Each scene shows the same named points in several views. A view is turned or mirrored, and shifted as a whole, has a little noise and may leave points out.

Scene 1
View 1
Z_108: [  9   1 -12 -17  -2 -13  14  -7  14  14  17   8 -16   8   6  -2  19  26
  -3  -6 -12  -8 -10 -25 -15  11 -11  19  21   4   6  -1 -20 -19 -16  -4
  -1  14   5  -1  -8]
Z_848: [-18   7 -23  27   4  28  -5   2   6   8  47  18 -11 -17  21   0 -19   6
  13  -2  14 -15 -17 -17  -2   6   4  15  14   4  50  -8  -1 -10 -14  18
 -44  16   6  12 -15]
Z_344: [ -9  -1 -15  12  10  13  -3  -9  36  12  26   9   5  -4  14   8  -5  -3
 -11 -11   8   5  -5 -19  -2  -4  -6   0   0   1  16  18 -18  -2  -2  24
 -14  16   5   1  -4]
Z_593: [-20   5 -23  28   8  30 -10   3  15   7  46  13  -4 -13  21   6 -22   5
   9  -7  17  -6 -14 -15   1   4   3   7   8   4  49  -1  -5  -6  -6  26
 -40  15   5  12 -14]
Z_828: [ -1  -5 -15   1   8   3   3  -4  15  12  25   6 -10   2  11   1   5  20
   0  -6  -1  -3 -10 -23 -14   4  -8  15  16   6  25  -2 -13 -13 -13   7
 -16  11   5   5 -11]
Z_50: [ 20 -15  -9 -27   7 -21  10 -11  25  17   1  -6  -4  24   2   6  30  33
 -15 -14 -17   8  -3 -29 -23   2 -19  14  17   4   0   5 -26 -17 -11   0
  14   5   6  -4  -4]
Z_439: [  3 -15 -18  -2  14   5  -5  -3  26  13  15  -4   1  13  16  13   8  23
  -5 -21   0  11  -6 -21 -12  -3 -12   5   9   7  26   3 -18 -10  -7  18
 -10   6  -1   3  -7]
Z_26: [  4  10 -20  -6  -1   3   4  -3  12  12  28   5 -12   1  14   3   9  19
   9 -16  -2 -11 -11 -18 -10  13  -5   7  17   6  19  -2 -17 -15 -10   1
 -11  13   2   2  -1]
Z_968: [-14   5 -23  19   8  23  -9  -1  25   9  38   9   3  -9  19   9 -12   1
   4 -15  15  -2  -9 -12   0   0   0  -3   1   6  32   8 -12  -2  -3  26
 -25  16   2   9  -4]
Z_333: [  3   4 -17  -8   3  -2   6  -7  21  13  23   4  -7   4   8   4  12  16
  -2 -14  -3  -5  -6 -21 -11   8  -7   4  13   3   8   7 -22 -12  -9   4
  -4  13   4   1  -3]
Z_724: [ -6   3 -14   7   2   5   6  -7  20  11  29  13  -9  -6  13   0   0   6
  -2  -2   0  -9 -13 -22  -8   6  -3  12  12   3  18   3 -14 -11 -11  10
 -15  18   6   3  -9]
Z_634: [-22  14 -21  30   1  30  -3   1  10   6  53  21 -11 -20  19  -3 -20  -3
   9  -1  15 -17 -17 -17   2   8   8  12   9   3  44  -1  -3  -8 -11  17
 -43  21   6  13 -13]
View 2
Z_333: [ -8  17  13  12  11 -19   0  14 -15  -6  -6  -3  -9  -1   7  -6   8  11
   3  -6   4 -15  15 -12   1   6 -19  -4 -13 -16  -6  -6   5   4  14  -3
 -16 -22  17  -4  -5]
Z_593: [  9   3  18  -7  25  10  11   3   6   1 -25  13  16  -4  -4 -29  32 -14
  -4  18  -4 -37   5 -24   2   6  -6  -2   7  -9  -7   2  -8  28   2 -11
  -7 -17   3 -40 -28]
Z_26: [ -8  16  12  16  18 -17  -4  16 -12  -2 -10  -2  -5   1   5 -16  15   5
   8  -3   3 -22  12 -15   1   5 -19  -9  -5 -26 -11   1   5   8  17  -9
 -18 -18  12 -10 -12]
Z_439: [-10  13  15 -11  12 -18   6  10 -17   5   3   7 -11   1   8  -8   9  15
   1  15   1 -14  18  -1  -4   7 -20  -8 -10 -15  -9 -10   5  10  -5   1
  -6 -20  15   0  -5]
Z_634: [ 13   4  17   5  28  13   9   7  10  -4 -26   9  21  -7  -3 -30  32 -19
  -3   8  -4 -41   1 -31   1   3  -4   3   7  -9  -4   7  -8  24  16 -10
 -13 -21   2 -45 -30]
Z_828: [ -1  15  13   7  16  -8   1  16  -8  -4   2   5   2  -2   8  -9  15   6
   9   3   4 -24  11  -8  -6   2 -17  -7  -7 -18  -5   0   2   9  14   1
 -15 -21   7 -13 -10]
Z_344: [ -1  10  17  -9   5  -6  18  -2 -13  -3 -18   0  -4  -7   0  -6  21   6
 -13   7   0 -17  14 -16   5  12 -13   7 -15   5  -3  -8  -1  14  -6   0
  -9 -25  14 -18  -8]
Z_848: [ 10   5  18   4  31  12   7  11   7  -2 -20  14  21  -3   0 -32  31 -16
   3  15  -3 -41   3 -26  -3   3  -6  -5   9 -15  -8   7  -9  25  13 -12
 -11 -16   0 -42 -29]
Z_724: [ -1  12  13   9  14  -5   7  11  -9  -8 -11   1   4  -7   4  -8  18   1
   1  -2   4 -25  12 -16   0   3 -14   1  -7  -9  -2   1   0   8  16  -1
 -18 -27   9 -21 -12]
Z_50: [-15  22  11   7   1 -31  -2  20 -29  -5  20  -2 -22   0  19   9  -4  29
  11  -7  13  -5  25  10  -7   2 -27 -10 -20 -22  -5 -10   9  -8  13   9
 -18 -24  17  19  10]
Z_108: [ -7  20  10  22  11 -20  -5  21 -18  -9   8  -4  -7  -4  15  -2   5  12
  15 -13  13 -18  17  -4  -5   0 -22  -7 -12 -25  -4  -1   6  -4  29   0
 -25 -25  11   2  -1]
Z_968: [  1   7  18  -9  19  -1  14  -1  -1   2 -28   7   5  -2  -7 -19  26  -2
 -13  13  -5 -25   8 -26   8  12  -9   2  -4  -6  -7  -4  -1  22  -6  -8
  -6 -20  12 -29 -18]
View 3
Z_724: [  7  -2   1  11  -1  10   3   9  11  -4 -11   2  -6  -6  15  -9  -2   2
  -8  -6 -14   1 -11 -13  -3   9   6 -12  -4  -8  10  15  21 -19   0  -2
 -10  -5  18 -15  -8]
Z_439: [ 15  15  -8   0  -6   6  13  10  -3   0 -16 -17   1   5  15  -8 -15  -5
  -9   5  -8   0   0 -10  -4  15  20   3   0  10  -4  14  16 -19 -10   2
  12   2  -2  -7 -10]
Z_344: [ 10   9 -11  12   2  11  -1   9   0  -1  -4 -18 -10   0   3 -20  -4  11
  -9  16 -16   4  -8 -11  -7   9  13 -10   0  -4   3  17   5 -20   0  -2
  -4  12  19 -10 -11]
Z_108: [ -2   7   4   0  -6  -1  18   7  17  -1 -19   4   7 -11  22  -4  -1  -8
 -15 -37  -5   0  -2 -11   0  15  10   5 -15  -3   7  14  25 -11 -11  -1
  -5 -21   2  -1  -9]
Z_828: [ 10   3   1   6  -4  11   9  10  10  -4 -16   1   1  -2  20  -3  -8  -5
  -7  -7  -8   1  -9 -13  -4  14  12  -7  -4  -3   9  13  24 -21  -5   3
  -3  -8   8 -14  -8]
Z_50: [ -1  24  -6  -8  -3  -8  24   3  12   7 -15 -11  11  -8  16 -10  -6  -3
 -20 -39  -3   3   5  -8   0  15  14  18 -16   6   1  10  13  -4 -13  -2
   2 -19  -6  11 -12]
Z_26: [ -2  -5   9   7 -11   4   2   8  11  -5 -11   1  -5  -2  24  -4  -6 -11
  -8 -11  -7  -5   1 -13   2  13  10  -9  -6  -7   2  17  21 -13  -4   2
  -6 -13   5  -9 -10]
Z_333: [  0   5   2   2  -7   1   8   8   9  -1 -10  -8  -2  -6  17 -11  -6  -2
 -12 -16  -8   0  -1 -11  -2  11  11   0  -9  -2   1  15  14 -11  -5   1
  -4 -11   6  -3 -12]
Z_968: [  2 -16   6  16  -7  16 -19  11   2 -11   0  -9 -21   6  15 -15  -5  -1
   2  29 -15  -5  -7 -12  -4   6   7 -25   7 -11  -1  20  10 -20   7   1
 -10   9  21 -24 -11]
View 4
Z_848: [-20   3   1  -9 -19  -6   7  20 -15   5  14 -20 -14   2   1 -23  17   7
  -8  19 -15 -10  -5   5  -1  10  -7  16   4  -8  30  41 -19  -5 -32  -1
  -1 -37  -7   1  21]
Z_50: [  3  13   5  11  18   4   1 -11   4  -4  -9   6 -13 -32   6  18   1  14
  -2 -11  27   8  11   8  19  10  24  -4   7  -7   2 -32   8  10   8  -9
   9  18   3  15 -21]
Z_333: [ -7   1   4   7   1   3  -2   7  -3  -8  -4   1  -6 -16   5   1   6   6
  -3  -3  11   5   4   4   9  10  18   5   3  -9   3  -5  -4   3   1  -3
   3   0  -3   9   4]
Z_724: [ -6   3   9   5  -5   2  -3   9  -5  -4  -2  -7  -9 -10   3  -5  11   6
  -6   3   3  -2   7   2   6  13   9  10   3 -11  14  11  -6  -3 -15  -4
   0 -17  -8  12  11]
Z_344: [ -8  10  21   2 -14   6  -5   6  -2   0  -2   2  -3   3 -11   4   8 -11
  -2   3   2  -1  10 -14  -3   4  10   7   7   8  13   5  -4  -6 -14  12
  -5 -15  -7  17  12]
Z_26: [-10  -4  -1   0  -4   0  -1  14  -8  -5   0  -5  -7 -15   8  -5   7   9
  -4   3   5   5  -2  10   8  12  14   9   1 -12   6   5 -11   4   0  -8
   4  -4   0   2   6]
Z_968: [-20   3  16  -6 -21   1   0  17 -11   2   5  -7  -1   8  -8  -8  10 -11
  -3  12  -5   0  -3 -12  -8   1   6  10   7   8  21  22 -15  -4 -16  10
  -5 -22  -5   7  17]
Z_593: [-23   7   9 -12 -24  -3   6  17 -13   6  11 -17 -11   8  -6 -16  13  -3
  -7  20 -10  -5  -4  -3  -6   3  -7  13   6   2  30  37 -18  -6 -28   6
  -3 -33  -7   3  20]
Z_634: [-17   0   6  -4 -23  -3   0  23 -15   0  12 -17  -9   5   0 -24  18   1
  -9  19 -14  -7  -3   1  -1  11  -7  18   3 -10  28  40 -22  -9 -32   0
  -2 -41 -11   5  31]
Z_108: [  0   2  -2  10  11  -2  -5   2  -3  -9  -3   0 -14 -29  13   2   9  19
  -6  -6  14   5   9  15  19  16  19   5  -1 -20   2 -10   2   4  -2 -14
   7   2  -5   9  -1]

Which points are out of place in each view (at most two, in the order of its rows)? Write - if all are in place.
view 1: -
view 2: -
view 3: Z_50, Z_968
view 4: -

Scene 2
View 1
Z_537: [ 11 -13  -9 -11   5   8   2   8  -7   9   3 -20   0 -10  -6   0  -8 -13
   3  -2   0   0  -3 -11  -5   9   5   8  -9  -1   6   3   0  10  -7   4
  -2   3  -6  -3   1]
Z_145: [ 10 -13 -14  -5   5   5  -1  10  -5   6   2 -22   0  -9  -4   6  -6  -4
  -2  -8   2   2   4 -10  -6   8  12  11  -1   3   9  11   3   7 -11   1
  -8   6  -4   1   4]
Z_343: [ 13 -11 -14  -6   0   3   6  11  -6  10   4 -21   3  -8  -3   9  -8  -5
  -1  -7   3   5   0 -10  -8   5  17   9   2  -1   8  10   4   7 -13   5
  -5  11  -3   2  11]
Z_611: [ 13 -12 -16  -3   0  -1   6   8 -11  10   4 -22   0 -12  -9   6  -5  -1
  -6 -12   6  10   4  -8  -9   9  18  13  -3  -3   5  10  10   3 -18   5
 -10  10  -1  -1   5]
Z_135: [ 17 -15 -28  -8   2   6  -5  11   4  10   0 -25  -2  -7  -5  14   4   4
  -7  -4  10   1   0 -14  -2  -2  23  17   0   7  10  21  -1   9 -15   2
  -7  13 -10   7  17]
Z_818: [  0  -7   6  -9  16  14   2  27   0 -12   6 -17  10   4  12   5 -22 -28
  18  -3 -16 -15  -5 -13  -3   7   4  -9  14  14  14   4 -12  17   4  -3
  -6  -6  -2   7   5]
Z_412: [ 12 -13 -18 -11  11  10  -7  15   4   2   0 -23  -2  -3   0  10  -1  -4
   0  -4   0  -8   0 -12   2   0  16  13   1  14  13  16  -4  10  -7  -2
  -7   7 -11   8  10]
Z_105: [ 11  -9  -9  -4   0   0  13  12 -11  10   7 -21   8  -8  -2   7 -16 -14
   3  -7   1   8  -4 -11 -11   8  15   4   3  -6   5   4   3   9 -11   7
  -3   8   2  -1  13]
Z_693: [ 17 -14 -25  -4   0   1  -5   8  -5   9   0 -26  -4 -10  -9  11   3   9
  -9 -12   9   7   8 -11  -6   3  24  20  -1   6  10  19   9   3 -17   3
 -14  14  -7   5   9]
Z_756: [  7 -14  -2 -11   3   7   8   4 -13  10   5 -17   0 -16  -4  -8 -10 -20
   6  -2  -5   0  -3 -10  -6  15  -4   6 -14  -9   3  -7   2  10  -6   6
   2  -3  -3  -8  -6]
Z_207: [ 14 -13 -19 -10   8   9  -2  22   8   0   3 -25   6   5   6  19  -5  -5
   4  -2   1  -8  -7 -16  -1  -7  22   5  15  15  13  22  -9  14  -6  -1
  -6  11  -9  14  24]
Z_365: [  5 -11  -2  -7   9   7   1  10 -11   2   2 -18   1 -11  -1  -3 -13 -16
   4  -8  -7  -1   4 -10  -5  13   3   5  -6   2   8   1   4   8  -4   2
  -6  -5  -2  -2  -5]
Z_540: [  3  -9   5  -8   9   6   9  14 -12   1   6 -17   7  -9   3  -3 -19 -24
  11  -6 -10  -1  -2  -8  -8  13   0  -1  -2  -2   7  -4   1  11  -4   2
  -4  -4   3  -4  -2]
Z_18: [  6  -8   1 -13   8   9  12  23  -1   1   9 -18  12   1   8   8 -21 -29
  19   4  -9  -9 -16 -12  -4   5   7  -7   9   3   8   0 -13  18  -1   2
   3   3  -1   3  16]
Z_505: [  4 -14  -2 -13  15  16  -6   8  -5   0   0 -18  -4 -11   2  -8  -7 -22
   8  -1 -11 -13   1 -12   2  13  -7   6 -13   5  10  -2  -4  13   2  -1
  -2  -9  -9  -2 -11]
View 2
Z_207: [ 11   5  -3 -10  11 -10  -2   1   0  -9  -1  -4   8   9  -7  11   2  -9
 -14  18  28  25 -13 -17 -27   3  17 -13   7  19 -10 -17   3   0  16   2
  11   5 -17   0   9]
Z_818: [ 18   2  10  -6  21   8   4  17 -13 -11  -2  15 -17   5  -5   4   9   8
 -18  14  29  16 -23 -21 -17 -12   5  10  13  11  -1  -4 -13   6  25  -9
  14  -7  -4  11   2]
Z_412: [ 11  -5  -4  -7  20   0  -7  -3   1 -13   1   0   9  15   2   3   8  -2
 -18  16  14  21  -9 -15 -25   2  15 -13   6  20 -15  -9   1   2  12  11
  10   1  -4   5   2]
Z_537: [  9   1  -1  -2  23   3  -6 -10   2 -10   6   0   8  10   5  -9  16   9
 -18   5   4  18 -12 -20 -15   1   3  -2  -2  16 -16  -5  -6  12  14   0
   7  -9   9  10  -4]
Z_611: [  5   3  -1   3  20  -5 -11 -12   9 -15  15  -4  13  15  10  -9   9   1
  -2  -1   3  25 -10 -25 -23   8  -1  -9 -10  16 -22  -9   6   5   5   0
   9  -2   3  -1  -7]
Z_135: [  6   1  -7  -9  17 -11 -10 -14   8 -11   4  -9  20  15   3   2   6  -8
 -13  13  11  25  -6 -15 -27  10  14 -19   1  22 -20 -16   7   1   8   9
   6   3  -7   0   4]
Z_540: [ 13   2   6   2  25   8  -2   2  -5 -11   8  10  -7   7   5 -11  15  15
 -12   2  10  16 -18 -25 -12  -5  -6  10   1  11  -9  -2 -11  12  17 -10
  10 -13   8  11  -7]
Z_18: [ 14  12   5  -6  15  -1   3   2  -7  -6  -1   5  -4  -2 -10   0  13   7
 -20   9  26  17 -22 -19 -13  -8   0   7   6  14   1 -10 -12  11  26 -19
   8 -10  -6  11   3]
Z_343: [  6   5  -1   0  18  -5  -7 -10   5 -11   9  -4  10  11   3  -5  10   0
  -6   4   9  24 -10 -21 -21   5   1  -6  -4  16 -15 -11   2   6  10  -2
   7  -5   0   2  -3]
Z_145: [  8  -2   0  -2  23   0  -8  -7   5 -14   9   1   8  16   8  -5  10   1
  -9   6   7  22 -10 -22 -22   3   5  -8  -2  17 -19  -8   2   5   7   5
   9  -3   3   3  -4]
Z_693: [  3  -3  -5  -3  21  -7 -12 -12  10 -15  12  -7  17  19  11  -3   6  -7
  -5   5   5  29  -6 -20 -30  10   8 -18  -5  20 -26 -13  10  -2   2  12
   8   4  -1  -3  -3]
Z_505: [ 16  -9   4  -6  30  16  -4   0  -8 -13   1  11  -1  12   7  -9  20  16
 -28  12   3  11 -14 -17 -15  -8   7   6   7  16 -12   2 -14  12  16   5
   7 -11  16  19  -3]
Z_365: [ 12  -3   4   0  28   9  -6  -1   1 -13   8   9  -3  13   8 -10  14  11
 -14   4   5  17 -14 -22 -17  -3   1   3   0  15 -16  -2  -7  11  14   0
  10 -10  10   8  -6]
Z_105: [  6  11   2   1  17  -7  -4  -8   4 -10  12  -2   4   6   1  -9  10   5
  -4  -1  12  24 -15 -24 -16   3  -6  -1  -6  13 -11 -11  -2  10  13 -12
   8  -9  -1   1  -4]
Z_756: [ 10   2   1   0  27   8  -5 -11   1  -9   8   3   4   8   7 -17  22  17
 -20   2  -4  14 -13 -22 -11  -2  -5   7  -4  15 -14  -3 -11  18  15  -6
   3 -15  17  15  -8]
View 3
Z_135: [ -1  -9   6  -8   5  12 -27   7   6  26   4  -6   0  -6 -11   0   1  11
  -8  20  -2  11  -2   9  -4  -6   0  -4  -3  -2  20  23 -13  -2 -15  16
  17   0  -8   8   8]
Z_207: [ -7 -13  -7 -14   5   3 -24   1  -1  23 -10 -14  -9 -10   5   8  -1   9
 -12  16   0  -2   4  14  -1   0  -4 -13 -13   2  14  24  -6  -1 -18  18
  12  -2   0   6  18]
Z_412: [ -4  -8   5  -9   6   2 -26  -1   2  18   0 -10  -6  -6  -5  -3  -2   9
 -10  17   1  -4   4   9  -2  -1  -3  -1 -11  -1  15  14 -15   0 -11  11
  12   1  -4   4   6]
Z_145: [ -1  -9   5  -8   2   6 -24   2   2  20  14   0   6  -2 -12  -2  -3  11
  -6  22   6   6  -1   8  -1  -7  -1   8  -1  -3  14  12 -13   0  -7  10
  17   3  -9   6  -2]
Z_343: [ -3 -12  -4 -11  -1   4 -21   1  -5  22  12   4   4  -4  -4   4  -3  12
  -5  22   8   6  -4  11   5  -5   0   7   3  -3   7  16  -8   4  -5  12
  19   2  -7   5   2]
Z_18: [ -5 -21 -32 -16  -4 -14 -19  -8 -11  13   5 -11 -14  -9  10  11  -5  16
 -13  20  11 -14   1  17   6   3  -4  12 -11  -1  -7  10  -5   9   0  12
   8  -6  12   3  10]
Z_537: [  2 -11  -7  -7   0  -3 -22  -2   0  14  17  -4  -2  -2  -9  -3  -6  15
  -8  23   9  -1  -1   9   3  -5  -3  18  -2  -4   3   4 -16   4   1   8
  13   0  -3   3  -5]
Z_693: [ -3  -6  15  -8   3  15 -25   5   3  23   8   5  12  -3 -10  -1  -2   9
  -5  19   3  13  -1   7   0 -10  -1  -2   0  -1  21  19 -12  -1 -12  13
  22   4 -15   6   0]
Z_105: [ -2 -14 -14 -14  -4  -1 -19   0 -10  19  14   6   5  -3   3   9  -6  14
  -7  22  12   4  -5  11  10  -6   1  12   2  -3  -1  16  -4   6   0  10
  21   0  -2   4   3]
Z_611: [ -3  -8   5 -11  -1   8 -22   3  -3  21  17  11  12  -1  -8   0  -3  13
  -3  21  11  11  -4   7   5 -10   0  10   6  -4   9  15 -10   2  -5   9
  23   3 -12   4  -4]
Z_365: [ -4  -9  -2 -12  -2  -9 -20  -9  -5   7  15   3   0   0  -5  -4  -6  14
  -6  20  14 -10   3   6   4  -3  -4  21  -7  -3   0  -1 -15   9   2   3
  11   2  -3   0  -8]
Z_540: [ -6 -14 -16 -15  -4 -13 -18 -11 -12   6  16   4  -1  -2   1   0  -8  14
  -6  21  18 -14   2  10   8   0  -4  25  -6  -2  -8  -1 -10  11   6   5
  12   0   3   0  -6]
Z_818: [-11 -13 -19 -21   0 -18 -17 -15 -14   6  -4  -8 -13  -9  11   3  -7  13
 -11  15  13 -28  10  13   6   7  -8  10 -21   3  -6   4  -8  10  -5   9
   4  -1  11  -3   6]
View 4
Z_18: [  1  -6  -1  13  13   2  -6   5  15   3   3  11  -8   1 -16  14  28   3
   3  -2   6   2  10   8   1   4  14  -1  -3  12   7  10 -20  14  -7 -11
 -10 -17  -4 -18 -13]
Z_365: [ -4 -11   1  -6  10   5   4   7  -1 -12  -1   4  11   2  -2   3  11  14
   0  -1  -1  -7   2   9   2  13   2   5  -3  14  -9   9 -24   8  -9 -11
   1   5   1 -15  -7]
Z_756: [  0  -8  -6  -6  14   6   8  16   7  -9  -4   8  14  -3 -13   4  15  21
   2  -9  -2 -11   1   9   9  14  -3   5  -2  15 -10   6 -22   4 -10 -13
   0   7   0 -13  -3]
Z_105: [  2  -9  -1   1   6  -5  -9  14  10  -2   4  10   3  -2  -2   4  11  13
   2 -10  -1   2  -1  18   2   6  12   1  -1   6  -8  22  -6   5 -13  -5
   0   0  -3  -9  -6]
Z_540: [ -7  -9   1   1  10   3   3   8   4  -5  -4   8   9   0  -9   6  16  12
  -1  -7   3  -6   3   5   0  11   6   0   3  12  -5   2 -23   8 -11  -9
  -2  -3   4 -18  -7]
Z_537: [  5  -8  -4  -5  12   4   0  14   4  -9   4   5   6  -2  -4   4  16  15
   2   0  -5  -2   4  14   8  11  -1   7  -7  13  -9  20 -20   7 -10 -12
  -2   5  -5  -8  -6]
Z_693: [  7  -9   1 -13   5  -5 -12  11  -6 -13  15  -1   2   2  21  -3   4  13
   6  10 -11   5  -2  26   5  11   3  14 -14   4 -14  42  -8   3 -13  -9
   4  12 -12   1  -6]
Z_818: [ -8  -9   5   9   9   3  -3  -7   2  -4   2   7  -7   6 -10  14  22  -3
   0   9   8   2   9   0 -11   6  15   1  -5  15   7   5 -32  19  -6 -12
 -10 -18   1 -24 -16]
Z_145: [  3 -10  -1  -9   6  -1  -6  10  -1 -11   7   2   4   3  11   0  10  14
   3   6  -6   0   0  17   3  10   2  10  -9  10 -10  27 -16   6 -11 -10
   0   6  -6  -7  -7]
Z_343: [  5  -8   0  -5   8  -5 -10  13   4  -6   9   6   2   0   6   1  11  13
   3  -2  -4   2  -1  21   4   8   7   7  -7   7 -11  31  -9   5 -13  -8
  -1   5  -7  -5  -5]
Z_135: [ 13  -8  -3  -9   8  -5 -14  12   2 -11  16   2  -6   2  15   2  14  10
   8  15 -11   9   2  27   7   8   2  16 -19   7  -7  44  -9   7  -9 -12
  -1   8 -15   2  -5]
Z_412: [  4  -9   1  -9   7  -1  -8   5  -4 -15  13  -1  -4   4  14   2  12   7
   4  15  -6   6   3  21   1   9   3  14 -16   9  -7  34 -20   8  -9 -12
  -2   4 -11  -5  -9]
Z_505: [ -1 -11  -2  -8  14  13  11   4  -3 -16  -1   3   7   2  -9   8  19  11
   1   8  -2  -7   8   4   5  18  -6  10  -9  23  -4   1 -38  12  -4 -19
  -2   1  -2 -17  -8]
Z_611: [  3 -10   1 -10   5  -5  -7  15   0  -9   9   3   8  -1  12  -4   5  17
   2  -5  -7   0  -4  22   4   9   6   7  -5   5 -15  32  -6   2 -16  -5
   5  12  -5  -4  -4]
Z_207: [  8  -5   2   3   7  -5 -19   2   7  -4  19   2 -18   4   8  10  22  -1
   7  20  -2  14   9  22  -1   4  12  11 -17   8   2  40 -16  14  -6 -12
 -10 -10 -13  -5 -12]
View 5
Z_540: [  0   7  -3 -10   4  -4   4 -13   2   7 -11   0   9  -8   5   1   0 -11
   9 -10  14  10  18   2  17   7  -1   9  -7  18   6   8  -8  11  12 -20
  19 -10   5  10   0]
Z_365: [  0   4  -7 -12   2  -9   5  -9   0  14  -2  -1   7  -7   4   3  -5  -8
   7  -7   7   6  15  -3  12   5  -4   9  -6  16   3   6 -17   6   8 -17
  19  -5   4   9   3]
Z_818: [ -1  -1  -2 -23  15   1   7 -10  -4  13  -4 -16  11 -14  18   2   3 -20
  18 -22   5  12  27  -3   7  15 -10  -2  -2  12   9  11  11   9   8  -6
  23 -10   6   9   2]
Z_105: [ -9   8   0  -9   6   4   9 -11  -8   1  -2   7  10 -15   8  -1   0  -1
   2 -15  13   9   0  -5   7   4   4  15  -6  11   8  16 -17  -4  14 -15
  24 -11  10   6   3]
Z_611: [-10   4  -2  -8   2  -4  14  -6 -12  12   7  12   8 -12   4   1  -6   3
  -1  -7   7   1  -7 -11   4   1   0  18  -5  14   6  10 -36 -11   9 -14
  21  -5  11   3   6]
Z_505: [  4   9 -15 -19   2 -16   3  -9   4  20   0 -12   9  -7   7   3  -5 -13
  16  -7   5   2  27  -5  13  10 -10   0 -11  16   1   1 -12  14   7 -14
  24  -3   0  10   8]
Z_412: [ -7   1  -5 -22   9  -5  16  -1 -13  21  17  -8   9 -16  14   1  -3  -8
  11 -13  -2   2   7 -17  -5  10 -11   3  -5   8   9  10 -17  -7   4  -4
  25  -3   9   1  10]
Z_145: [ -7   2  -5 -14   5  -7  13  -5 -10  16   8   2   8 -12   6   1  -6  -3
   5  -9   3   2   1 -11   3   5  -5  11  -6  14   6   9 -25  -6   6 -11
  22  -4   7   4   6]
Z_135: [-12   7  -8 -20   8   1  19   1 -18  16  25   0   9 -20  13  -2  -5   2
   5 -13  -2  -2  -8 -21  -9   5  -7   9  -8   4   9  13 -29 -17   3  -2
  28  -4  13   0  14]
Z_343: [ -9   7  -3 -12   7   1  12  -5 -11   8   7   5  10 -15  10  -1  -3  -1
   2 -13   7   4  -2  -9   1   5   1  13  -7  10   7  13 -24  -9  10 -12
  23  -7  10   5   6]
Z_756: [  1  18 -16 -11  -3 -10   2 -12   5   5  -6  -1  11  -9   1   0  -3  -4
   7  -7  13   3  15  -2  17   4   3  10 -17  15   2   4 -23  10  12 -20
  27  -6   2  12   8]
Z_693: [-11   0  -3 -13   4  -5  19   0 -18  19  21   9   5 -15   7   2  -8   2
   0  -7  -1  -1 -10 -18  -5   4  -5  14  -4  10   6  11 -38 -17   3  -8
  21  -1  12   0  10]

Which points are out of place in each view (at most two, in the order of its rows)? Write - if all are in place.
view 1: -
view 2: -
view 3: Z_145
view 4: Z_412
view 5: Z_818
